Points on a hilly landscape, in no order, each with its height.
A ball rolls from a point to the lowest of its 2 nearest points, and stops where none of them is lower. Distance is the straight distance between rows; heights are no part of it.
Q136 h=282: [131 138 112 104 187 128 103 143 113 113 131 115 114 135 122  79 138 123
 109 119]
Q942 h=594: [123 111 159 153 104  69 178 158 126 109 115 133 150 117 110 167  83 146
 111 167]
Q916 h=272: [110 151 101 160  43 146 132  72 136 162 115 116 157 150 150  98 155 140
 177 103]
Q853 h=279: [ 90 113 108 133 153 120  73 129 154 122 196 155 126 137 148 170 156 115
 122 128]
Q593 h=411: [179 123 132 132 141 176 118 109 100 128 143 133  96 123 172 116 141 116
 144  95]
Q366 h=478: [ 94 166 190 167 119  72  87 139 131 119 144 185 127 114 135 121 114 173
  74 100]
Q50 h=339: [134 133 114 162  80 126 144 114 133 144 120 120 159 140 151 136 165 153
 165 135]
Q890 h=365: [182 139 109 145 100 131 119 199 128  88 125  67 122 119 183 141 138 111
  90 117]
Q439 h=568: [198 129 137 147 133 110  99 120 126  88 112 107 142 138 145 111 162 100
 140 113]
Q710 h=452: [ 87  93 106 105 159 122 151 105 131 167 138 140 123 137  67 149 123 116
 170 156]
Q881 h=657: [164 143 134 114 110 127 178 123  91 109  60 122 133 165  83  81 122 143
 120 133]
Q722 h=702: [183 183 142  71 154 159 124  86 145 122  96 143 173 126  99  58 148  93
 153 106]
Q91 h=395: [166 130 113 153 139 121 120 209 133  68 120  77  96  94 149 171 110  82
  85 134]
Q369 h=682: [171 126 167  99 148 117 193 129  61  98  72 134  91 134  73 115  92 152
 126 116]
Q188 h=284: [139 107 108 106 107 121 176 126 106 140  95 125 155 166  60 130 138 141
 182 180]
Q405 h=553: [203 148 172 172 126 118  82 153 105 105  88 106 163 120 121 125 147 119
 158 109]
Q385 h=435: [158 118 139  97 186 187 117 140 121 128 139 145 109 102 160 137 128 104
 118 116]
Q13 h=635: [127 139 105 128  82 108 176  79 123 135  57 119 140 173 104  75 146 129
  99 131]
Q642 h=711: [179 161 121 111 138 146 104  75 111 114  84 147 180 132  87  93 173 103
 167  79]
Q412 h=683: [131 129 107  50 119 192 171 131 138 207 115 102 141 117 136 112 138 120
 173 140]
Q348 h=243: [117 116  90 138 111 120 133 107 171 126 138  86 168 134 166 110 162  97
 117 142]
Q133 h=629: [133 107 131 118 131 135 155 154 165 151 139 106 184 112 134 151  81 132
 136 191]
Q75 h=321: [ 92 107  99 146 120 118  92 127 199  89 153 135 116 152 145 167 118 116
  50 147]
Q106 h=385: [ 60  95 102 120  98 115 146  93 155 156 115 119  99 151 153 134 146  93
  80 133]
Q132 h=193: [131 168 141 137 146 114 109 197  96 136 124  78  92 102  53 108  74 151
 174 159]
Q493 h=525: [194 128 149 134 131  99 113 174  98 116 112  92  78 115  83 172 144  99
 199 149]
Q519 h=425: [144  87 166 137 120 117 123 120 122 100  86 167 143 158  90 138 119 140
 139 157]
Q645 h=526: [ 90 134 118 131  94 152 106 105 184 137 191 154 121 114 201 152 118 131
  60 112]
Q171 h=475: [158 137 165 159 111 150 143 137 102 130 148 159 112  95 210 136 128 154
  86 111]
Q475 h=527: [ 94 169 156  88 116 130 165 164 137 182 141 155 204  85 169 131 134 164
 104 132]
Q483 h=665: [119 110 115  79 125 162 154 137 175 191 128 118 188  99 115 140 122 117
 176 161]
Q644 h=436: [ 83  99 120 122 106 132 175 103 151 126 100 144 102 106 167 144 104  77
  65 104]
Q409 h=367: [178 152 136 178 137 161  74 136 107 123 157 115 110 126 163 120 144 164
 172  97]
Q370 h=380: [134 129 167 143 100 145 127 117 123 142 120 165 165 150 156 156 167 157
 130 119]
Q514 h=522: [ 88  95 101 119 140 126 181  99 143 154 122 153 146  98  56 131  79  96
 177 137]
Q729 h=517: [122 103 174 146 115  85 145 130 111 102  92 132 157 148  58 165  88 154
 156 162]
Q466 h=486: [ 61 103 157 105  84 151 117  82 190 151 131 178 111 135 165 153 120  90
  37  99]
Q882 h=368: [177 131 148 134 121 154  81 147  88 100 136  83  75 165 162  89 133 156
 105 126]
Q105 h=567: [ 90 151 123 137 104 142 173 112 100 149 120 168 129 120  79 152 118 159
 140 121]
Q803 h=609: [145 144  95 166  92  96 136  83 110  92  90 105 129 162 100  65 119 136
 123 107]
Q377 h=220: [144 131  75  85 168 136 131 104 129 138 158 130  55 165 161 102 152 103
 124 117]
Q441 h=515: [199 113 127  86 161  82 163 159  85 100 119  82  94 128  99 166 153 109
 182 140]
Q28 h=530: [ 73 175 132 155 133 131 130 142 154 149 147 162 178  95 109 116 108 158
 141 128]
Q618 h=470: [ 80  97 126  92  94 135 155 110 186 134 103 158 111 123 158 185 135  72
  31  92]
Q55 h=88: [119 132 126 154 146 107 111 195 119 139 160 113  89 121  79 143  96 155
 179 162]
Q764 h=330: [177 150 119 126 138 153 113 181 122 102 139  81  81 136 163 100 114 122
 106 135]
Q357 h=508: [ 69 116 140 129  68 163 103  66 206 147 161 136 121 126 178 132  91 101
  68 116]
Q783 h=304: [ 86  95 128 102 126 119 111  64 147 146  91 151 128 158  77  84 143  99
 116 137]
Q588 h=514: [ 95 159 146  98 116  95 127 153 174 171 168 177 180  63 161 132 104 152
  76 119]
Q175 h=381: [151 117 143 142 149  98 160 201 110 106 133  89 118 105 137 170 127 119
 105 146]
Q802 h=506: [191 113 130  78 174  92 156 155 116  78 117  98 130 136 117 157 145  71
 131 146]
Q530 h=269: [132 123 149 146 159 130  77 136 129 133 135 184 177 110 100 174 143 119
 178 111]
Q795 h=694: [155 151 127  52 144 194 135 104 140 159  98 115 152 112 127  78 150 114
 139 120]
Q936 h=335: [121  92 151  48 143  98 188 113 117 100  96 101 133 141  68 105  83 141
 133 190]
Q256 h=291: [ 81 129 107 163 126  85 113 124 142 114 156  99 141 143 159 124 166 134
  93 123]
Q721 h=135: [122  85 127 132 140 143  85  68 160 125 129 173 143 139 143 136 149 100
 143 124]
Q371 h=159: [131 105 119  68 110  96 217 115 108 117 105 108 123 155  83 148 104 136
 156 172]
Q142 h=500: [ 71 169 128 157 138  92 117 133 150 146 162 186 154  89 149 119 105 157
  77 113]
Q508 h=536: [203 133 181 133 118 106  97 169  96 121  82 102 128 119  98 157 161 128
 196 128]
Q696 h=554: [105 143 113 168 156 126 112 124 115 138 202 157 100  91 174 130  96 136
 134 106]
Q528 h=499: [117 145 157 170 122 151 129  86 100 131 166 153  91 123 187 121 121 178
  96  73]
Q883 h=535: [103 128 125 117  95 160 132  96 141 147 150 133 118 122 200 141 171 131
  93 106]
Q165 h=450: [ 97 151 177 174 110  97  75 152 108 103 144 126 111 161 137 104 126 183
  86 120]
Q229 h=301: [142 141 119 127 175 144  66 175  98 133 160 121 121 132 152 163 169 114
 151 105]
Q200 h=699: [135 130 187  64 180 121 193 133  59 100 110 120 102 100  85 136  82 139
 129 107]
Q491 h=174: [109 126  94 130  64 141 102  59 173 148 140  85 181 141 153  97 164 108
 146 120]
Q494 h=285: [ 91 105  67 121 139 142  96 124 173  77 149 127  79 150 151 168 152 122
  66 115]
Q808 h=529: [119 122 117 178 145 145 126  96 106 114 166 145  76 113 166 108  80 157
 103 112]
Q635 h=326: [137 162 101 156 140 133  78 169 101 139 162 100 119 133 141 143 172 158
 185  92]
Q32 h=410: [ 97 114 107 114 128 132 119 114 155 150 130 159 165 148  60 134 149 122
 184 141]
Q356 h=538: [ 97 153 135 110  88 142 159 140 155 166 148 137 163 119 188 142 153 169
 100 142]
Q773 h=334: [ 47 130  93 153 125  81 139 112 161 128 126 127 139 132 153 119 132 123
  58 139]
Q499 h=590: [ 97 167 113 160 135 156 134 141  82 149 147 173 126 110  99 156 125 177
 159  89]
Q114 h=331: [125 152 155 167 158 144  42 147 125 123 131 151 183 112  92 123 111 122
 181 109]
Q434 h=360: [124 128  71 120  85 130 147 113 153 142 111 153 153 160  70 123 126 139
 190 171]
Q846 h=580: [111 138 136 159  98 127 125 154 178 147 134 136 209 106 121 122  92 144
 142 173]
Q7 h=152: [138 131  99 107 156 161 162 114 103 162 139 139  50 143 128  98 119 139
 125 133]
Q34 h=223: [114 107 101 129 135 113  71  73 168 117 124 136 142 147 104  83 141  79
 134 144]
Q342 h=226: [145 121 124 153 168 125 128 156 103 126 148 117 106  89 101 136  72 127
 172 124]
Q768 h=252: [151 157  99  98 181 113 103 149  98 125 150 113  64 155 140  92 169 126
 133 102]
Q992 h=488: [118  96 116 121 119 122 202 124 132 146 111 100 124 103 144 147 118  99
  88 143]
Q772 h=463: [166  98 141  69 157 104 187 128 130  99  78  97 151 127 100 122 100  84
 126 160]
Q5 h=256: [109 100  79 112 183 127  93 127 141  97 166 140  88 157 125 152 173  96
 108 123]
Q928 h=585: [158 117 130 178 116  83 116  96 114 101 102  85 127 147 128  83 144 116
 103 121]
Q760 h=455: [143 112 153 114 136 170 147 148  97 120 140 156 107 110 174 188 124 133
  86 112]
Q578 h=298: [109 133 116 112 126 171 154  86 124 159 103 134  86 142 122  49 101 134
 119 109]
Q74 h=408: [131 152 170 158 101 145  90 123  93 115 146  92 104 162 172  90 132 187
 105 116]
Q233 h=211: [141  94 124 141 142 147  66 107 136 128 152 165 154 137 133 161 183 132
 199 125]
Q213 h=270: [145 169 161 144  90 117 126 212  96 129 103  78 125 113  86 118  97 149
 161 159]
Q21 h=534: [118 121 110 132 114 130 198 106  94 148  92 137 117 124 121 131 116 140
 126 128]
Q947 h=407: [125  97 120 140 164 109 142 114 152 113 131 135 137 102  82 134  60 100
 159 149]
Q344 h=271: [139  98 123 153 157 128  44 147 124 112 182 131  94 140 140 147 142 124
 153 123]
Q933 h=337: [135 153 162 176 117  93 133 203  89 126 106  88 105 101 142 143 124 155
 124 134]
Q976 h=340: [133 110 129 116 146 145 118 129 123 127 113 132 151 148 112 106 125 142
 127 147]

Call two points neighbours if one is among the 2 nearest of the other. Go from one point of each pair to the other, from neighbour to neighbour, staying as low as possible. Name the highest point that can't be avoided.
Q371 / Q142 => Q514
Q764 / Q55 => Q91
Q344 / Q5 => Q853

For each start below, name the point where the ball stops.
Q803 => Q371
Q729 => Q7
Q808 => Q344
Q696 => Q344
Q642 => Q371
